Each row is a point on a landscape with many valleys, with its height.
A ball rolls from a point to whichever of its 2 nearest points has the largest drop for the distance, and stops where none of them is lower. Distance is the straight distance between rows; heights are no part of it.
Govu h=42.8: [-1.33  0.56  2.88 -0.27 -1.97 -0.53 -1.08  4.58 -1.68  2.28 -0.53 -1.95
  1.77 -0.77  0.99  0.67  1.17 -0.94 -4.88  1.17 -4.55  1.37  0.14  1.63
 -0.71 -1.62 -1.05  0.86]
mamol h=22.5: [ 3.23 -2.58  1.64  0.21 -1.17 -1.51  0.81 -0.16  0.16 -0.51  1.13 -0.27
  1.58  1.61 -2.24  0.23 -0.35  1.00 -0.33 -0.31  1.45 -2.12 -0.24 -1.34
  1.52 -1.30 -0.95 -1.39]
nanob h=33.6: [-4.02 -3.08 -0.97 -1.55  0.53  2.39  2.90  1.00  0.81 -3.86  2.02 -0.70
 -2.12  2.54 -0.61  0.75  0.15  0.04  1.33 -1.70  1.88 -4.07  2.41  2.46
  0.33 -1.40 -3.48  0.67]
rim h=49.4: [-1.18 -0.33  2.73  1.05 -2.29 -0.42  0.63 -1.27 -0.25  2.18  1.12 -0.18
  0.94  0.14 -0.16  1.17 -4.07 -3.19  1.71  0.09  1.16  1.86  3.61 -0.08
  0.21  0.01  3.56  1.52]
tife h=28.8: [-4.34 -3.25  2.44 -3.74  2.32  1.76  1.55  1.26  1.32 -4.85  1.95  0.84
 -1.57 -1.40  1.09 -0.03  1.98  1.13  2.68 -2.14  2.05 -5.75  0.29 -3.41
 -4.09  0.61 -1.18 -0.40]
sek h=48.2: [-1.52 -1.79  2.77 -1.35 -0.96 -1.20 -0.52  3.58 -1.79 -0.18 -0.58 -1.78
  0.47  0.20  2.55  2.60  2.71  0.09 -3.07 -0.80 -3.98 -1.66 -1.00  2.11
  1.16 -1.62 -2.39  0.25]
bonu h=11.2: [ 0.25 -2.39  3.96 -0.33  0.23  2.13  0.76  0.11  1.46  0.93  2.71 -0.54
  3.01 -0.43 -1.77  0.45 -4.51 -2.29  1.29 -0.88  2.59 -2.16  3.10 -1.75
 -0.68 -1.17  0.82 -1.53]
Vom h=82.7: [-2.86  2.95 -0.98  0.98  0.60 -1.23 -0.50  0.60  0.64  2.55 -2.24  0.01
  1.92  1.45 -0.02 -2.03 -3.81 -5.05 -1.30  2.98 -2.15  4.51 -0.02  1.55
 -0.57  2.44  3.84  2.88]
ser h=86.3: [-0.36  1.59  0.08  1.25  1.20 -2.54 -0.62  0.10  0.58  3.73 -2.18  2.40
  3.58  2.04  0.59  0.29 -5.82 -3.58  0.15  2.03 -0.19  2.70  0.02  0.02
  1.00  4.16  5.05  2.46]
Davat h=38.7: [ 0.75 -2.53  0.38  1.84  0.78  2.18  2.29 -1.30 -1.02 -0.97  1.73 -2.74
  0.66 -1.55 -2.96 -1.80 -0.89 -2.02  0.45 -0.54  2.52 -5.17  0.48  0.60
 -2.30 -3.32 -3.81 -2.42]
rupi h=60.1: [-0.37 -0.40 -1.70 -0.68  0.98 -2.17 -1.38  0.30 -1.82 -0.92 -0.99 -0.08
  0.39  1.36  1.40  3.72  0.09  0.90  0.98 -1.06 -1.97  1.14  0.15  1.66
  4.75  2.06 -1.05  0.64]
sinoz h=32.7: [ 0.14 -0.47  1.93 -2.00 -0.32  0.61  1.33  2.48  1.23 -1.51  1.10  0.35
  1.37 -3.19 -0.08 -2.61  3.80  1.88 -2.21  0.81 -2.42 -1.89 -0.96 -1.19
 -1.03 -1.52 -5.16 -1.40]
nafod h=40.1: [-4.51 -0.90 -0.49 -1.34 -1.02  0.15  4.61  1.58  0.32 -2.51 -0.34 -0.24
 -2.56  1.58 -0.01  0.29  1.66  0.65  2.48 -2.45  2.00 -1.13  4.39  3.17
  0.12 -0.37 -0.92  1.65]
fafe h=33.0: [-1.23 -1.70 -0.17  1.13  2.46  1.03  2.46  0.53  0.44 -0.45  1.90 -1.73
  1.06 -1.25 -2.65 -3.21 -1.33 -2.13  0.03 -0.17 -0.39 -3.93 -0.11  2.35
  1.28 -2.74 -5.47 -2.51]
vezez h=51.2: [-1.61 -1.91 -0.13 -0.77  0.88 -1.62  1.73  0.91  0.14 -3.26 -0.01 -2.38
 -3.96  1.76  0.35  0.30  4.96  2.95 -0.72 -0.70  1.98 -4.93 -0.91 -0.27
 -2.98 -0.44 -1.50  0.47]
darel h=26.7: [ 0.48 -2.11 -2.43  0.17  0.56  0.39  3.45  1.26  2.09 -0.13  1.06 -0.24
  2.41  1.07 -3.84 -2.39 -1.28  0.00  1.67 -0.01  1.68 -4.44 -0.45  1.13
  2.22 -1.25 -5.19 -3.33]
zeton h=68.5: [-4.05 -1.56  1.30 -0.41  2.35  0.94 -0.60  1.81  1.27  1.79  1.72  1.15
  4.18 -1.23  0.15 -0.47 -4.67 -5.31 -0.17  0.80 -3.00 -0.36  0.95  0.28
  1.26  1.69 -1.65 -0.81]
Vudo h=72.7: [ 1.14  1.67 -1.38 -1.94 -2.23  1.74 -0.52  0.30  2.91 -0.60  0.68  1.17
  0.14 -0.87 -1.24 -1.78  1.58  2.93  0.21 -1.13  0.12  1.79  1.66 -3.21
 -2.58 -0.54  1.64  0.78]
loga h=44.7: [ 1.71 -0.95  1.30 -0.02 -1.77 -0.93 -1.09 -0.22 -1.01 -0.85  0.76 -1.58
 -2.27  1.37  0.43  0.48  4.09  3.56 -1.98 -1.45  3.23 -2.17 -1.42 -3.58
 -3.85 -0.95  2.40 -0.03]
Nos h=37.6: [-5.25 -0.53  1.55 -2.78  0.69  3.17  3.79  2.94  0.28 -3.10  1.37  1.01
 -0.53 -4.30  0.66 -2.13  4.27  0.33 -0.14 -1.71 -0.19 -1.56  2.27  1.26
 -3.65 -1.41 -3.33  2.01]
Tola h=74.8: [-1.02  1.72 -1.26 -1.99 -0.75  3.31 -2.38 -0.70  2.43 -2.37  1.66 -0.56
 -1.69 -1.02  0.08 -0.62  3.50  3.36 -1.04 -2.42 -0.85  0.32 -0.53 -2.81
 -2.77 -0.27  1.67  1.93]
fid h=38.8: [-1.16 -0.82  0.15 -1.35 -0.60 -0.75  2.81  2.06 -0.19 -2.50 -0.50  0.67
 -0.68 -3.23 -0.17 -3.62  6.79  3.02 -1.22  1.34 -1.95 -1.18 -0.03  0.58
 -1.82 -1.00 -3.25 -0.53]
Geg h=62.3: [-1.69  2.00  0.98 -0.43  0.06 -0.96  2.62  2.86  3.13  1.70  0.87  2.94
  4.55 -2.02 -1.86 -6.02  0.19 -2.83 -0.29  1.31 -2.50  3.24  1.86  0.38
 -0.42  2.18  0.43  0.20]
vav h=33.7: [-2.63 -4.36  1.72 -2.40  1.62  0.39 -0.51 -0.60 -0.27 -3.50  1.51 -0.56
 -1.44  0.18  3.26  2.93  3.08  0.97  3.73 -2.08  1.04 -4.12 -0.50 -3.53
 -2.84  1.98  0.33 -0.31]
gav h=63.2: [ 3.06  0.38 -0.45 -0.85  0.52  1.30 -3.41 -3.16 -1.07 -0.03 -0.88  2.28
 -1.70 -0.74  3.21  2.27  0.19  2.47  1.91 -0.42  0.86  1.43 -0.82 -1.80
 -0.18  2.20  3.75  0.02]
Zaz h=77.0: [-2.52 -0.44 -0.25 -0.95  0.03  3.37 -3.75 -1.94  0.25 -2.30  1.73 -1.77
 -3.99 -0.98  1.41 -0.59  3.86  1.56 -0.87 -2.78  0.22 -0.98 -0.19 -2.42
 -4.85 -0.95  2.11  1.38]
zafi h=50.5: [-1.00  1.07  0.71 -0.08 -1.43  0.62  4.50  1.79  0.60 -2.29  1.65 -1.70
 -1.36 -1.73 -0.60 -4.68  3.58  0.58  0.38  0.20  3.25 -3.77  2.65  1.19
 -2.93 -2.81 -0.90  0.43]
baf h=55.8: [-1.89 -0.80  2.87 -0.64 -1.11  2.69 -0.81  1.63  1.04  0.46  1.90 -1.10
  0.43 -3.31 -0.52 -1.81 -0.33 -0.89 -2.33 -0.72 -0.75 -1.08  1.33 -0.90
 -3.04 -2.61 -1.05  0.56]
Zinu h=78.0: [-0.99  2.63 -1.65  2.13  1.63 -3.78  1.67  1.19  0.54  3.05 -2.97 -0.46
  2.02  3.01 -0.55 -2.89 -2.18 -3.28 -1.61  2.19 -3.71  3.60 -1.45  2.62
  1.16  2.12  0.45  1.68]
Kesi h=10.0: [ 2.00  0.12 -0.26  1.07  0.17  0.48 -2.03  0.62  0.80  2.65  1.23 -2.08
  2.27  0.92 -2.07 -0.55 -1.55 -0.90 -3.41  1.70 -1.33  0.18 -2.70 -0.27
 -0.37 -1.87 -0.83 -1.65]
Fari h=58.0: [-0.44  0.86 -1.69  0.16 -0.95  0.04  1.37  3.03  0.11 -0.30  1.51 -2.14
 -1.13 -0.06 -2.65 -3.89  3.50  1.29 -4.85  0.12 -1.56 -1.70 -0.50  1.82
 -0.88 -3.71 -3.01  0.75]
Kug h=64.6: [-3.76 -1.55  1.97 -1.41  0.98  2.16 -1.95  2.40 -1.30  1.04  1.86  0.38
  1.48 -0.65  1.61  1.94 -2.30 -1.94 -0.96 -0.47 -3.75  0.74  0.86  1.52
  0.80  0.75 -1.60  1.37]
tunaf h=50.3: [-2.32  1.26  0.83 -2.03 -3.33 -1.61  2.40  1.83 -0.10 -0.04  0.38 -1.38
 -0.08  1.37 -0.55  1.80 -0.39  1.01 -0.92 -1.85  0.15  2.36  3.40  2.04
  0.30 -1.05  0.85  2.62]
kenet h=51.5: [ 0.61  1.19 -4.87  0.88  1.67 -1.72 -1.07 -3.39  0.60 -1.56 -2.21 -0.65
 -5.40  2.39  0.87  1.64  1.97  2.21  2.77 -2.69  1.41  0.43  0.00  1.43
  0.96  1.06 -0.61  0.07]
retem h=38.5: [ 2.80  1.30 -2.20  1.69  0.48 -1.08 -0.54 -4.79 -0.46  1.60 -1.01  1.43
 -2.72  2.25  0.48  4.09 -3.20  0.04  3.61 -2.74  3.44  1.26  2.76 -0.65
 -0.08  0.57  3.57  0.85]
nise h=44.8: [ 0.86  2.22 -2.19  1.60  0.08 -2.59  1.56 -3.65 -0.33 -0.34 -2.42 -0.14
 -4.40  2.26  0.00  2.22 -1.21  0.48  3.02 -0.92  3.39  1.13  1.61  1.76
  1.22  0.39  1.02  0.18]
ruz h=42.7: [-1.71 -4.85  3.37 -1.32  0.91 -1.83  0.53  3.50 -2.72 -3.84 -0.02 -2.91
 -0.29  0.74  2.62  3.62  3.37  1.43 -1.81 -1.49 -1.93 -4.48 -0.13  0.76
  0.82 -0.53 -2.17 -0.88]
rep h=38.9: [ 4.58 -0.71 -0.94 -0.05 -0.32 -1.07 -3.86  0.88 -1.70  2.42 -0.96 -0.12
  2.53  2.41  0.99  2.42 -1.27  2.23 -2.70  0.67 -1.19  2.08 -4.57 -0.08
  3.01  1.57  1.07 -0.84]
fepuz h=59.8: [ 0.25  2.45 -0.57  3.34  0.41 -1.38  0.42 -3.04 -1.85  0.62 -2.74  2.65
 -0.45 -0.83  2.15  1.77 -4.62 -3.89  3.06  2.70  1.57  1.97  0.96  2.37
  1.34  1.83  1.85  1.06]
pek h=33.4: [-0.90  1.71  2.06  0.98 -1.24 -2.34 -0.15  2.95 -2.09  2.82 -1.24 -0.81
  3.01 -1.62  0.47 -1.35 -0.49 -3.50 -3.24  3.95 -3.36  2.57 -0.63  2.64
 -0.03  0.13  1.31  0.92]
mibe h=71.1: [-0.60 -1.20  1.87  1.10  1.53 -1.80  1.30  2.42  0.72  2.42 -0.34  1.27
  4.83  0.32 -1.10 -1.00 -3.02 -3.97 -0.46  2.16 -1.95 -0.54 -0.82  0.31
  2.21  1.88 -1.29 -1.61]
niv h=27.9: [ 1.89 -1.37  1.22 -1.92  0.23  0.13 -1.00  1.40  0.27 -1.58  0.04  1.27
  2.13 -0.88  1.89  0.02  3.40  2.34 -1.68  0.13 -2.09 -2.30 -2.84 -2.35
  0.12 -0.21 -3.54 -2.25]
gesos h=79.9: [-1.03  0.11 -1.18  1.22  0.64  5.06 -3.79 -2.96 -1.95 -2.02  1.11 -1.66
 -3.88 -2.08  1.56 -0.69  2.76 -0.10 -1.15 -0.78 -0.13 -0.14 -1.87 -0.22
 -3.16 -0.89 -1.27 -0.04]
bol h=27.6: [ 5.30  0.14 -1.66  0.59 -0.48 -1.38 -2.33 -2.54  0.77  4.21 -0.69  1.54
  1.79  2.49 -0.76  2.13 -4.44  0.00  1.10 -0.27  3.74  2.04 -1.83 -2.72
  1.00  1.47  3.30 -1.40]
popu h=37.7: [ 3.80  4.52 -2.79  1.88  1.05  0.17 -2.65 -0.52 -1.08  0.97 -2.25  0.09
 -1.43 -1.46  0.98 -1.85  0.53  0.63 -1.19  2.50 -0.74  3.70 -5.14  0.56
  0.65  0.36 -0.56  0.06]
Pinil h=62.1: [-0.26  1.60  0.57  0.14  0.07 -1.02  1.69 -0.28  2.96  1.91 -0.50  4.51
  3.52 -2.31 -1.73 -4.22 -2.13 -2.41  3.33  2.93 -0.39  2.21  1.27 -1.62
  0.14  3.00  1.39 -0.63]
Nagid h=73.3: [ 1.83  0.95 -1.24  2.76  1.65 -0.48 -1.55 -2.97 -3.64 -0.61 -3.23  0.36
 -4.72 -1.09  4.87  3.75  0.35 -0.50  2.22  0.62  0.68  0.71 -2.37  1.41
  1.66  2.26  1.89  0.10]
Nuv h=66.7: [-0.51  0.95 -0.88  1.79 -0.11 -1.44  4.13  2.13  1.81  3.47  1.07 -2.20
  1.53 -0.19 -2.79 -6.74  0.87 -3.76 -1.32  2.66 -0.72 -0.02  1.23  1.52
 -0.91 -1.21 -0.11 -0.87]
tivap h=15.5: [-0.56 -2.86  3.37 -1.45 -0.40  3.73 -0.40 -1.50  0.71 -1.03  3.94 -0.06
  0.42  0.01 -0.96  0.21 -2.03 -0.39  0.87 -2.01  2.77 -3.27  2.23 -2.59
 -3.48 -2.56  0.70 -0.15]
Naka h=47.0: [ 1.25  1.60  0.87  2.87 -1.64 -0.09  2.95 -0.65 -1.27 -0.66 -0.35 -3.80
 -2.11 -2.08 -2.25 -5.17  3.08 -0.34 -1.19  0.96  3.70 -1.98  2.18  1.33
 -3.24 -3.32 -0.40 -0.25]
pimog h=52.1: [ 1.96 -0.88 -0.71  0.49  1.11 -1.10 -2.80 -0.23 -2.72  0.16 -3.80  3.60
  2.55 -0.68  4.10  4.01 -3.55 -1.85  1.57  0.96 -1.51  1.51 -1.89  1.20
  5.02  3.83  2.39  1.63]
rogi h=48.3: [ 0.92 -1.86 -1.62 -2.54  0.04  2.36 -4.05  0.39  1.61  0.71  1.44  0.38
  2.29  2.09 -0.62  1.95 -1.77  1.53 -1.55 -1.58 -1.30  0.80 -1.35 -1.98
  2.04  1.31 -0.62  0.61]
posu h=65.1: [ 1.51 -1.78  1.76  0.71  1.06 -3.44 -0.74 -0.85 -2.44 -2.26 -2.14 -0.01
 -1.22  0.35  3.05  5.08  1.79  0.89  2.32 -0.11 -0.70  0.45  0.61  1.70
  3.86  2.54  0.53 -0.44]
Zef h=46.2: [ 3.72  0.09 -1.31  0.96  0.60 -3.00 -2.41  0.20 -3.34  0.51 -3.22  1.20
  2.29  0.21  2.92  3.41 -2.11 -0.16 -0.57  1.02 -1.77  2.51 -4.69  0.35
  5.05  3.00  1.27 -0.26]
Pega h=42.9: [ 0.92 -0.58  1.01  3.10 -0.90  1.42  0.30 -2.73 -1.88 -1.43  1.44 -2.59
 -2.97 -0.82 -1.65 -2.22  1.63 -2.00  0.75 -0.05  4.62 -2.75  0.69  0.37
 -2.91 -2.33 -1.38 -1.34]
deta h=66.1: [ 2.39  2.00  2.20 -0.11 -2.62  0.88 -2.06 -1.85 -0.29  0.89 -1.21  2.65
 -1.33 -2.62  2.84  1.10 -0.20  1.33  1.21 -1.02  1.48  2.94  1.81 -1.63
 -2.55  0.76  5.53  1.86]
Nov h=54.1: [ 0.18 -1.21 -0.62 -1.07  0.17 -0.91 -1.68  3.22 -0.80  0.74 -1.01 -2.30
  0.79  2.78  0.95  3.47  0.48  1.98 -2.43 -1.22 -3.01  0.24 -2.22  1.16
  3.96 -0.24 -2.41  0.42]
tuf h=21.2: [-0.83 -2.31 -0.49  0.79  1.06  5.05 -1.80 -2.46  0.15 -0.50  2.91 -1.13
 -1.30  1.60 -1.37  0.62 -2.68 -1.01  0.97 -1.48  1.91 -2.55  1.61 -1.50
 -0.50 -1.60 -1.17 -1.66]
megul h=35.2: [ 2.80  1.58 -2.36 -0.43 -0.86  2.11 -3.94 -1.81  0.83  0.77  0.34 -1.31
 -2.56  1.08 -0.79 -0.48  1.09  4.12 -2.21 -1.44  2.34  2.79 -3.05 -2.83
 -1.51 -1.63  2.44 -0.37]
Depal h=56.7: [ 1.96 -0.05 -3.53  0.60  0.87  0.43 -0.47 -3.03  1.26 -2.36 -1.30  1.55
 -2.54  1.91 -1.07  1.31  1.93  3.91  2.75 -0.94  1.43 -1.79 -0.96 -0.62
  1.42  0.68 -0.88 -1.96]
Kub h=43.2: [-0.07 -0.85 -2.74 -0.15  2.11  1.44 -2.52 -1.47  1.82  0.57  1.24  1.48
  1.85  1.30 -0.92  0.36 -3.01 -0.33  1.54  0.07 -2.02  0.82 -1.16 -0.67
  2.53  1.49 -0.59 -0.22]
dusum h=37.3: [-1.15 -0.67 -2.52  0.44  1.39 -0.57  1.64 -0.51  2.75  0.65 -0.09  2.15
  1.34  1.15 -2.41 -0.53 -3.16 -1.65  3.23 -0.10 -0.92 -0.06  0.36  0.31
  3.22  1.89 -2.43 -1.91]
Seko h=16.9: [ 1.40 -2.05  1.19 -0.42 -1.08 -0.10 -0.61 -1.45  0.62  1.84  2.43 -1.10
  2.47  2.75 -3.14  1.94 -3.78  0.32 -0.44 -1.10  2.11 -1.29  0.72 -2.05
  0.22 -0.93  1.06 -1.17]
tek h=45.1: [-2.61  0.76  4.28 -0.39 -3.16 -0.38  2.75  0.87  0.06  1.57  1.07 -0.83
 -0.13  1.23 -0.27  1.40 -1.38 -1.22 -0.13 -0.55  1.14  1.60  5.44  1.31
 -0.66 -1.33  3.05  2.61]
mibis h=50.4: [-1.95  1.68 -1.02 -1.20 -1.36 -0.26 -1.55  3.41 -0.56  1.93 -0.09 -3.32
 -0.89  0.41 -0.16 -1.93  1.79 -0.44 -5.44  0.79 -3.22  1.46 -1.45  2.51
 -0.35 -2.46 -1.64  0.35]
Dit h=55.2: [-1.59  0.99  1.30 -0.96 -2.74 -2.49  4.10  2.96  0.95  1.98  1.01 -1.45
  1.52  1.64 -2.78 -1.67  1.48  1.57 -1.86 -0.35  0.14  0.55  2.41  1.03
  0.70 -1.02  0.15  1.03]
bepu h=31.9: [-1.51 -1.67 -1.12 -0.03  1.41 -0.06  4.92  0.96  1.60 -1.85  0.35  2.25
  0.74 -0.70 -2.66 -1.44 -1.32 -0.65  3.88 -0.06  1.56 -1.34  1.62  1.21
  2.84  0.93 -4.77 -3.33]
nabuf h=24.8: [ 1.26  2.82 -2.95  0.99 -0.13  3.25 -4.72 -0.51 -0.23  0.98 -0.68 -2.35
 -3.14  0.26  0.23 -1.04  0.67  1.89 -2.98  0.61 -0.43  4.01 -4.09 -0.65
 -1.31 -1.01 -0.90  0.17]
gom h=69.1: [ 1.46  0.75  1.91  0.40  0.68 -2.57 -0.01 -2.27 -3.25 -2.22 -3.18  2.05
 -2.42 -2.25  4.29  4.10  2.13  0.58  2.35  1.40 -0.78  1.62  0.09  0.81
  1.43  2.58  2.13  0.63]
movev h=60.0: [-3.12 -0.07  2.12 -1.43 -0.85  3.59 -3.40  0.29 -0.91  0.49  2.28 -0.82
 -0.30 -1.53  0.99  2.02 -0.71 -1.25 -1.70 -1.27 -1.42  1.75  1.62  0.31
 -1.08 -1.63  0.97  1.96]
kozip h=46.3: [ 2.98  6.14 -4.14  2.58  1.27 -1.31 -0.46 -2.15 -0.36  2.07 -3.59  0.94
 -2.48 -0.49 -0.11 -1.74 -0.86 -0.39 -0.31  2.87  1.83  4.91 -3.78  0.80
 -0.23  0.31  1.01  0.11]
rolu h=70.4: [ 2.36  1.97  0.27 -1.47 -1.73 -1.64 -0.08 -0.41  2.08  1.05 -0.25  2.00
  1.68  0.28 -0.79  0.67 -0.41  2.41 -0.09  0.31  0.25  3.15  0.51 -2.76
  0.90  1.09  2.40  1.13]
fonid h=73.6: [ 0.50  0.51 -1.38  2.08  2.47 -3.43  1.59  1.72  1.91  1.89 -0.86  1.60
  5.00  1.79 -1.16 -1.76 -2.90 -3.72 -0.20  2.65 -3.31  1.41 -2.76  2.12
  2.70  3.68 -0.93 -1.11]
Gisa h=63.0: [ 0.60  1.85 -0.97  0.86 -0.71 -0.65  2.15  2.22  1.43  2.01  1.01 -3.24
  1.52 -1.64 -3.18 -6.56  2.43 -1.45 -4.00  1.35 -1.68 -0.49 -0.37  2.28
 -1.76 -3.83 -1.76 -0.22]
bib h=38.6: [-2.98 -0.60  1.37 -0.42 -0.76  0.77  2.79 -0.74 -0.75 -1.93  0.00  0.72
 -2.09 -1.36  0.63  0.59  1.04 -0.64  2.76 -0.82  1.57  0.06  4.36  1.60
 -1.38  0.27  0.51  0.67]
dasob h=68.2: [ 3.09  3.38  1.84 -1.25 -3.44 -0.91 -1.04 -0.79  0.90  1.02 -1.18  3.15
  0.22 -2.44  0.66  0.32  0.12  1.03  0.48  0.54 -0.10  4.99  0.86 -3.85
 -0.78  1.38  4.47  2.20]
bogeg h=40.5: [ 2.83  0.82 -1.82 -1.39 -0.13  1.13 -3.72 -2.82  0.63  0.00 -0.29 -0.54
 -3.18  2.12  0.03  1.56  2.50  4.52  0.03 -2.06  2.61 -0.52 -1.24 -4.11
 -3.49 -0.55  3.78 -0.66]
Nivul h=45.4: [-2.72 -0.03  0.69 -2.37 -0.71 -1.50  2.85  2.80 -0.48 -3.26 -1.08 -0.46
 -2.08  0.43  0.96 -1.49  6.92  4.15 -0.38 -0.68 -0.71 -1.98 -0.09  0.61
 -1.50 -1.06 -1.54  1.44]
Dofo h=59.0: [ 0.13  1.40 -1.42  0.95  0.36  0.60  0.99 -1.66  1.54  1.43  1.55  2.24
  1.28 -1.88 -2.66 -4.55 -1.59 -2.42  2.09  1.93  1.79  0.88  0.60 -0.20
 -0.65  0.54  0.23 -1.40]
nul h=82.3: [ 0.15 -0.13 -1.96  1.45  0.80  2.44 -1.03 -1.87 -1.53 -1.86  0.29 -1.82
 -2.24  0.33 -0.60 -0.33  1.49  0.22 -0.75  0.07 -0.80  0.11 -1.44  1.70
 -0.05 -1.64 -1.91 -0.09]
lusak h=48.0: [ 1.40 -1.35  0.25 -0.28 -0.42 -2.34  1.32 -0.74 -0.16 -2.35 -0.19 -1.40
 -2.24  3.37  1.18  2.10  3.98  3.60  1.19 -1.47  2.37 -3.89 -0.71 -2.26
 -0.69  0.42  1.31 -0.88]
Tur h=53.2: [-2.25 -0.18  2.91 -1.24 -1.58  1.52  3.67  2.39  1.33 -0.48  3.04 -0.60
  0.41 -3.36 -1.67 -3.97  0.58 -0.42 -1.54 -0.18  0.88 -2.33  3.56 -0.27
 -2.77 -2.77 -0.07  1.16]
kup h=27.4: [-2.58 -3.01 -0.67 -0.44  1.47  3.54 -0.45 -0.29  0.08 -2.76  2.77 -1.85
 -1.07  1.04  0.14  1.20 -1.24 -0.44 -0.11 -2.78  1.06 -4.12  0.76  0.91
 -0.31 -1.19 -3.46 -0.63]
piv h=32.8: [-3.08 -2.46  2.58 -2.87  1.27  2.72  3.98  2.44  1.53 -3.86  1.39  0.74
  0.21 -3.27  0.22 -1.50  2.91  1.66  1.57 -1.89  0.96 -4.38  1.07 -0.57
 -2.47 -1.54 -2.58 -0.42]
Voze h=53.1: [-0.06 -0.01 -1.54 -1.56 -0.70  0.48 -1.66  1.49  1.50 -0.67  0.49 -1.84
  0.52  3.63 -0.78  1.75  0.51  2.97 -3.10 -1.87 -2.28 -0.07 -0.97 -0.08
  1.91 -0.88 -0.74  0.88]
mal h=33.8: [-0.89 -1.22  1.64 -0.80 -0.16  0.36  1.80 -0.39 -0.52 -1.38 -0.38  2.21
 -0.22 -1.72  1.34  1.32 -0.61 -0.42  3.56  0.00  0.73 -0.27  2.02 -0.28
  0.88  1.64  0.20 -1.20]
ruru h=60.4: [ 3.67  1.33 -2.44  0.45  1.36  0.13 -1.64 -4.95 -0.04 -0.08 -2.46  2.92
 -3.15 -0.53  0.95  1.72  0.31  2.75  3.54 -0.98  0.96  1.16 -1.59 -2.46
  0.94  2.04  1.57 -1.56]
Damo h=32.9: [ 4.79 -1.21  0.43  0.62 -1.00 -2.06 -2.49 -1.32 -1.07  3.40  0.28  0.44
  2.01  2.83  0.78  3.20 -2.15  2.40 -0.53 -0.63  1.29  0.93 -2.54 -1.71
  2.09  0.68  2.06 -0.69]
mot h=54.0: [ 1.38  3.60 -3.55  2.24  0.65  0.73  0.29 -3.46  1.12  2.17 -0.94  1.13
 -2.19 -0.32 -1.78 -2.22 -1.75 -1.92  1.35  1.86  1.47  3.16 -0.04  0.79
 -1.39 -0.50  1.94 -0.63]
non h=38.1: [-1.37 -4.44  4.10 -1.30  0.92 -0.09 -0.47  0.62 -0.85 -3.70  1.28 -1.35
 -0.68  0.06  2.69  3.10  2.12  1.94 -0.57 -2.00  0.99 -5.59 -1.98 -1.77
 -1.88 -0.26 -0.84 -0.73]
Nal h=28.4: [ 1.55 -0.36  1.88  0.05 -0.75 -1.44  1.53  0.52 -0.53 -1.03 -0.28  1.14
  0.23 -0.86 -0.97 -0.29  1.67  1.19  1.59  1.29 -0.01 -0.45  1.04  0.50
  1.04  0.50 -1.54 -2.00]
vizad h=58.3: [-1.02  1.35 -0.61  0.66  1.16 -2.14 -0.47 -1.16 -3.77 -0.11 -3.59  2.40
  1.56 -0.95  2.61  3.10 -2.78 -2.65  1.37  2.71 -1.77  2.18 -0.09  1.20
  3.24  3.05  1.95  2.34]
lelo h=52.4: [-1.30  2.95 -2.03  2.56  0.21 -1.92  1.25 -3.07 -0.71  1.84 -1.87  0.51
 -2.43  1.65 -0.59  2.28 -3.35 -2.80  3.12 -0.17  1.04  3.32  2.25  3.50
  2.78  0.69  1.72  0.79]
lomus h=88.9: [ 1.75  1.52 -0.57  0.09 -0.50 -0.73 -3.30  1.15 -0.31  3.01 -1.64  1.31
  3.26  0.20  1.93  0.84 -4.99 -1.43 -2.08  1.89 -1.87  4.33 -2.27 -1.47
  0.85  2.19  5.13  2.61]
pafu h=33.1: [ 2.74 -0.13 -1.82  1.05  0.01 -0.73 -0.28 -3.85  1.27  1.98  0.30  3.11
  0.99  2.14 -2.16  2.77 -4.72 -0.16  3.86 -0.29  3.25  0.12  2.41 -1.84
  1.66  0.83  2.36 -0.20]
Dor h=58.9: [-1.15  0.74  0.29 -2.05 -1.44 -1.29  2.71  3.18  2.46  1.65  0.49  1.29
  2.72 -0.11 -2.13 -2.97  0.72 -0.23 -0.96  1.07 -2.63  1.90  1.58  0.23
  0.72 -0.54  0.08  0.35]
Goreg h=22.3: [ 1.47  1.38  0.28  2.40  0.97 -0.73 -2.07  1.16 -1.55  2.68 -0.93 -0.46
  2.04 -2.51  0.26 -1.88 -1.24 -2.65 -2.84  3.81 -2.52  1.27 -2.14 -0.08
  0.32 -0.48  0.42 -0.99]
Luma h=77.6: [ 0.49  0.85 -2.46  3.94  1.22  1.34 -2.44 -3.89 -3.03 -1.16 -2.03 -1.79
 -4.04 -0.10  1.97  2.00  0.00 -0.99  0.76  0.58  0.30  1.39 -1.72  2.26
  1.00  0.18 -0.29 -0.25]
nugo h=21.1: [ 1.57 -1.50  0.84 -1.04 -0.09 -1.05 -2.06  2.34 -0.16  1.12  0.38 -0.42
  3.90 -0.70  0.21 -0.29  0.40  0.40 -3.04  1.98 -4.47 -0.84 -3.18 -0.82
  1.08 -1.12 -3.46 -1.79]

For each start below, name the point where the ball stops.
Pinil -> nabuf
vizad -> bol
bib -> bonu
nafod -> bonu
lomus -> darel
movev -> darel
ser -> darel
Voze -> darel
Nivul -> Kesi
